Points, in no order, along strands that fork, close into loops and pass close to each other.
Points whose rows are less than 91 apart are linked; no others are. Some points are linked to none.
Z_455: [-35  10 -10   7  20 -13  13  25  23 -28 -50  -7 -22   5 -23   7  14  21
 -42   3 -26]
Z_675: [-44 -28  13  23 -32   6 -33 -23 -16   1  26   2   3  18 -13  13  38  15
  -7 -31  15]
Z_560: [ 15  -6  21   7  16  -1  30 -47  -1 -22  34  20   0 -31   0  25  17 -40
   5  35 -20]
Z_421: [ 27   4 -10   4   5 -35  12  13 -23  29   4  10  10 -22 -30  15 -45   8
  11  51 -26]
Z_343: [ 56 -15  12 -18  12 -10  48  12 -14  19  35  38  18  26   8 -18 -46 -29
  21  48  -1]
Z_576: [-18 -10  11 -37 -42  49  -1  -6 -51  19  10 -26  -1  37  13 -10   9 -16
  -8 -45  48]
Z_452: [-59 -12  -4  23 -33  16 -15 -11  14  51 -10  -5 -43  36  19 -37  27 -21
 -29 -42   9]
Z_864: [ 16 -43  12 -10  23  39  56  13  -7   0  21   0   9  49 -10 -17  10 -26
  13 -25  50]
Z_956: [ -9  16 -14  -9  -7 -44  -4 -23  24 -30 -32  32 -20 -23   2 -16 -29  -6
  -1  -5 -24]
Z_992: [ 17 -11  19 -21 -13   7 -12  -3 -30  -4  37  14  34  27 -31  22 -25   0
  36   9  10]
Z_65: [ -1 -27 -18 -28 -18  -9  -3   7 -22 -54  -6 -16  16 -12 -33  19  -9  27
  -9   6 -23]
Z_54: [-15 -55  -5   3 -10 -11  23 -21 -30 -22   4  -9   0  -9 -11   5   7  11
   3  -4 -16]
Z_401: [ -3  -4   9   1  27  44  61  37 -27  34 -12 -20 -29  12 -34   7   7  -8
  15 -14  21]
Z_548: [-19 -16  19 -14 -15  11  -6   1  -6 -20  14   6 -10   4  12   7  30 -54
 -18 -55  14]
Z_26: [-29 -19 -17  26 -20 -11 -26 -17  27  19 -28 -12 -42  -6  21 -15  33  -6
  -8 -35  -4]
Z_510: [ 10  -9  17  17   3 -39  35 -31 -17  39  24  39   3 -14  33  10 -13 -10
  30  25  -9]
Z_80: [-14  22 -25   2  13  -9  24 -34  -5 -24 -17   2   7 -21 -41  -6 -37  17
   6  47 -48]
Z_439: [-32 -23  27 -11 -30  21 -64   1   9  60  34   1  -7  56  -2 -31  18 -30
  -9 -43  45]
Z_121: [-33  51 -41   0   9 -38 -25  31  24 -26 -38 -12  33 -16 -12 -23 -15  34
  -7 -12  -8]
Z_361: [ -6  -9  19  -5  14  24  40  -1  -8 -16  29  12  11  22  14  -1  12 -53
  11 -36   8]
Z_52: [ -3  37  -6 -28  31  24  56  55 -25 -14 -22 -19  -6  -3 -19  19  -3  12
 -32  32 -33]
Z_718: [-46  16 -34   5  16 -16 -21 -17  29 -23 -34 -43  12 -12  -3 -31   3   9
  -7 -13 -24]
Z_741: [ 28 -17  20  -1  19  25 -40   6   8  36  45  -6   9  10  12 -26 -11 -25
  13 -30  50]
Z_874: [ 21  -2   0  21  25  27  21  53 -28  17  21  -1  -2 -18  -3  -1 -14  36
 -30  -1  30]
Z_218: [-12  -9 -20   0 -12  -1 -16 -17  21 -27 -43   0 -26  11  21 -37 -12  38
 -36  -4 -13]
Z_613: [ 20 -16  45 -11  17   6  19 -43  10  10  20  17 -10  11  21   6   4 -41
   4  30   5]
Z_91: [-34   6 -10  19 -25 -30 -66  -7  43  18  -1  -3  -1  -2  25 -11  44 -12
   1 -44   1]
Z_547: [-32 -19  24  -1 -27  15 -12  10 -24  62   7   8 -20  66  13 -27  14 -11
 -42 -33  63]
Z_47: [  9  16  -3  -7  16  40 -29  19  22 -24 -19 -42   4  10 -19  18  22   7
 -21  12   4]
Z_315: [  5  24 -20 -12  12  -4  45   0  11 -45 -11  23   4  -7 -27  -7 -26 -27
  15  32 -48]
Z_668: [-32  50  21  12  -1 -27 -41 -47  19  28 -14  11   4   7  33  -3  -7   9
   7  10 -18]
Z_719: [-10  13  20 -18 -30   0 -17 -34  10 -13  -5  -3  23  25  50  20  32  -3
  10   4  -5]
Z_314: [-28   8  29   3 -27  64 -22 -22 -25  22  26  -5 -15  31  -7  -3  29 -15
 -22 -26  52]
Z_202: [ 17  12 -44  -3 -27 -51  29 -13   5 -41 -27  33  -3 -50   3  -7 -15  21
   4  31 -31]
Z_542: [ -8  -2  -8 -10 -31  17   3  57 -20  24 -38 -27 -13  35   4  10  16  40
   0 -27  16]
Z_83: [  6 -16 -20  -9   0 -19  29  31  -6 -36 -20  13   8   9 -45  13 -14  42
  -5  33 -31]
Z_337: [ -4  35 -30  20   0  -8 -27  17   0  -2  -9   4  16 -29   0 -14 -22  46
   3 -11  -1]
Z_704: [-11  -9  -5  37  28 -11  14 -11  35 -13  -8 -11   7 -12   3  16  41  13
  -3  24 -16]
Z_944: [-24 -17  31  12 -12  19 -34 -28   1  26   4  -6 -34  20 -16   8  26 -14
 -10 -19  31]
Z_966: [ -2 -49 -15 -15   0  16  21  27  -3  -4 -13 -17  -2  39  11 -28 -17  21
  -6 -31   3]
Z_235: [ 10 -14   2 -16  -4   5 -48 -23   1 -23  29   2  35  -3  -7  -6 -19  14
  21  -5   2]
Z_733: [ -1  -1  46  17 -18  11 -12 -28 -15  19  28  42 -30   4 -13  26  12  -1
  -4  -3  35]
Z_626: [ 29   0   3   9  12   1  41  21 -28   8  24  16  10 -17  24  14  -6  10
 -24  23   6]
Z_574: [  8  -4  -7  -9  -6 -37  13   2 -22   5  -4 -26  41  -8  44  29  13  -3
   8  17 -28]
Z_587: [ 18  -1  16 -14  -6   7  36  27 -19  33 -29   1 -37  16  36   2  -4 -18
 -24 -25  33]
Z_380: [ 41  15  -3   4  31 -28   3  -4  35 -12  27  40  15 -26  -3  -4 -26 -28
  25  33 -22]
Z_696: [-11  12  15 -21   9 -56 -46 -45  43 -33  14  35  27 -18  -4   2   7 -18
  18  16 -25]
Z_63: [ 14  51 -14 -13  11   3  47  35 -30   0  -5 -13  21 -23 -19  32   5   4
  -4  63 -36]
Z_192: [ 44  15  -6 -13 -26  11   6  11  -4   2 -14  12 -16   1  22   9 -14   8
  24  -1  15]
Z_801: [ 14 -37   4  22  11  29  26 -16   5   0  -3  14 -47  -4  -4 -24 -10  12
  -6  -7  21]
Z_903: [-40   5 -24  26   7  16  -3  27 -16  13  -3 -30 -17 -29   2 -14  21   3
 -18 -52   0]
Z_494: [ 22 -16   0  23  26  -5  45   3   4 -20   9   1  -1 -33   4  16  22  -8
 -17  35 -11]
Z_723: [  3  -5  14  10 -19 -39  -6 -36   2  29  -4  15 -11 -23  29  20  12 -20
  51  -2  -8]
Z_756: [  7   9   6  -2   6   6  32 -15  11  -5 -16  15 -14  15 -24  15 -17 -23
  36  23 -19]
Z_597: [  8  -2  -1  10  25  17 -48  24  14   7  21 -24  -2 -14   0 -17 -10 -20
 -25 -37  15]
Z_868: [ 54  -9  -9   7  -1  19   5 -20  -4 -12  15  -1  -1 -33 -25  13  -6  30
  22  48   1]
Z_333: [ 9 32 15 18 22 17  3 37  0 13 22 13 34 18 -4 20 -8 -7 16  0  7]
Z_253: [ 22 -41  21 -16 -16  13  -7 -10   7 -22   1  26 -45   9  -9  -7 -13 -14
 -16 -18  21]
Z_299: [ 39   0 -29 -21 -17  -8   8  11  15 -15 -38 -19   4  -4   1   7  -9  18
  37  18 -20]
Z_407: [  9 -18 -14   8 -10  47   5 -20  12  -3  -3 -15 -31  -6  22 -29  18  -3
  22 -31  18]
Z_318: [-37 -10  20  21  15 -11 -17  -5 -20 -20  32  -4  22   1 -22  30  21  -7
 -26 -14  -2]
Z_682: [ -1  -8   9  -4  11 -77 -31 -18  13  -3   5   9  23 -27 -16  36   6 -16
  14  20 -29]
Z_295: [  4  -1   3   6  -7   6  23  20  -5  -2 -15  17  -3  34 -39  15 -19  33
  28  22  -1]
Z_255: [-29  -2   3   0 -41  20 -12  55 -23  48 -17 -14 -22  46  17  -9  27  10
 -37 -39  45]
Z_149: [-22  -2   8  11 -16 -28 -10 -28   9  35 -21   0  -9  23  31  -4 -14   9
  34  -5 -12]
Z_7: [ 25 -22  -2 -25  -3 -21 -31 -22  24  -3   5  -7  14   1  12 -14 -28 -18
  44  -2 -22]
Z_539: [ 15 -31  12 -18  11 -16 -16  -8  17   3  17   1  11  10  51 -24  -6 -30
   6 -24  -1]
Z_230: [ -3  14  21  28   7 -12 -28 -17  25 -15  16  52 -15  -9 -13   7   1   7
 -19  -7  11]
Z_991: [ 53  -5  36  -1  21  15   8   0  -1  46  20  26  -2  12  32  -5 -20  -1
 -13  15  59]
Z_661: [-16 -20  -8 -11 -19  43  25 -23 -35  16  10 -27  -4  16  16 -27  -9  -4
  32 -42  18]
Z_112: [-46  45   0  32   6  14 -36 -34   0  29  -4 -21   5 -11  11  -7  -2  20
 -13   3 -11]
Z_322: [-20  17 -10 -15   2  15  10  -2 -32   2 -16 -34   0 -10   7  -3 -22   7
 -16  -2 -23]
Z_275: [  0  11  -5   4  12  55  28  27   5  -6 -29 -31 -25   5 -19  13  27   8
  11  -5  -1]
Z_707: [-13 -36   6   7 -37 -13 -64  17  24  39  11 -10  -4  34  21 -16  29  -5
  -8 -44  26]
Z_984: [-24  44  -8 -15 -10 -44 -46 -37  18 -41  -1  15  38 -29 -33  10 -14   6
  16  17 -15]
Z_138: [-20  34 -23 -23  -5 -44  10  18  -9 -31 -23 -15  48  -3  12  29   4   8
  -9  30 -49]
Z_89: [-24  11  -4  17  -7 -31 -23 -45  12  -4  11  17   2 -49   5  -1   5 -18
  39 -30 -17]
Z_45: [ 44 -17  28 -12  14  40  -4   0   4  35  24   2 -14  39   5 -20  13 -23
  -8 -14  87]
Z_475: [ 10  10 -16   3  34  -9  -9   8  31 -27 -12 -36  33 -19 -16  14  18  17
 -12  40 -19]
Z_784: [  5 -27  20  -7  22  28  75   9 -42  21  22  10  -6  28 -39   0 -13 -22
  21   2  33]
Z_445: [-44  13 -34   1   0 -10 -17  19  -7 -19 -23 -55   2 -40 -14  -1  27   6
 -17 -34 -24]
Z_344: [ 43   8 -22 -18  -2 -11  24  -5 -14 -13   2 -30  33 -23  36  17   6  -2
   2  65 -32]
Z_761: [ -7 -24 -15  -5   3  15 -26  15  10 -14  -6 -21 -14   6   8 -44 -22   8
 -30 -37   3]
Z_550: [ 61  -7  14 -12  13 -21  18 -12  19   0  35  33  15   9  -4   0 -20 -40
  20  77 -33]
Z_754: [  0 -11  -2  15  -3  22  -1  25 -33  27  16 -31   0 -15 -11  16  12   9
  -1 -22  28]
Z_258: [  6  44 -27  -8   1 -48 -24   6   7 -35  -9  -1  26 -59 -45  31  -4   1
  -5  29 -17]
Z_996: [14 30 23 19 -9 16 -2 -2 -1 31  6 31 -9 12  9  8 -2  4 33 -9 28]
Z_125: [ 17   8 -22  21  22 -42   0 -11  37   2  -6  21  -7 -44  17 -24 -30   8
  21  15 -18]
Z_592: [ 62  39 -27  -8 -16 -11  27  -4   1 -18  17  26  26 -37  11  -1   5  -9
  15  82 -39]
Z_388: [-29  37 -26 -16  41   2  40  28  11 -39 -46 -23   4 -14 -14 -10  -5  22
 -32  27 -45]
Z_181: [-12 -20   1 -19  -8  11  -2  51  -2  -9 -25 -19   5  62  23  -4  13  27
 -34 -18   2]
Z_730: [-14 -31  31   5  13  14   8 -18 -16  25  25   9  15  57  -2  -2   0  12
   0  11  34]
Z_501: [ 30 -11  37 -21  -5  -7 -25 -33  24   6  22  34 -21 -16  51 -10   2 -25
  -1  -8  13]
Z_182: [-50  29 -15  32 -13  26 -48 -16  23   0  -5 -13   9  17 -19 -21  16  15
  13 -25  -2]
Z_924: [ 23 -17 -21 -11  -4 -11  21   7   2 -31 -29   1 -11 -19  36  -8 -16  26
 -39  12 -21]
Z_252: [  3  43 -26 -18   5  -4  11  27 -27 -18 -20 -19   6 -46 -52  35  -9   9
   9  29 -29]
Z_358: [-30  -3 -21  12  -2 -34  12 -26 -22 -30   8   0  19 -44   0   6  -6   0
   8 -15 -29]
Z_271: [  8  -9 -13  25  19   4  -4  33  -7  31  -8 -26 -13 -23 -40  12 -16  22
  24 -11   5]
Z_632: [ 34  -2  24 -15  -6  50 -16  23  -7   0  10   8 -29  14  -8  -4 -12 -11
 -27 -22  50]
Z_939: [  3   8   3  17  18  -4 -10  32  26 -27 -12  24  -6   9 -13   5  -5  16
 -44  -7   0]

A piece is all that can be reached along the links. How many separate loops has the piece of each point below (a circle has one, a figure eight two, a Y none), and how many tips (points with one link)?
Z_407 -> loops 0, tips 7
Z_864 -> loops 0, tips 4
Z_668 -> loops 0, tips 3
Z_202 -> loops 0, tips 2
Z_592 -> loops 0, tips 2

A tip is a point with one link. Name the tips that can be reached along the links from each point below, in the order of the rows.
Z_315 -> Z_510, Z_80, Z_182
Z_235 -> Z_992, Z_548, Z_337, Z_271
Z_380 -> Z_343, Z_202
Z_344 -> Z_138, Z_592

Name the points in between on the shortest way along the links from the first point to the second, in order.
Z_439 / Z_661 -> Z_547, Z_255, Z_542, Z_181, Z_966, Z_761, Z_597, Z_741, Z_45, Z_632, Z_253, Z_801, Z_407
Z_253 / Z_682 -> Z_801, Z_407, Z_661, Z_576, Z_314, Z_944, Z_733, Z_230, Z_939, Z_455, Z_388, Z_52, Z_63, Z_252, Z_258, Z_984, Z_696
Z_275 / Z_7 -> Z_47, Z_475, Z_704, Z_494, Z_560, Z_613, Z_501, Z_539
Z_271 / Z_992 -> Z_754, Z_874, Z_626, Z_494, Z_560, Z_613, Z_501, Z_539, Z_7, Z_235
Z_295 / Z_112 -> Z_83, Z_65, Z_54, Z_358, Z_89, Z_723, Z_149, Z_668
Z_337 / Z_560 -> Z_121, Z_718, Z_445, Z_903, Z_754, Z_874, Z_626, Z_494
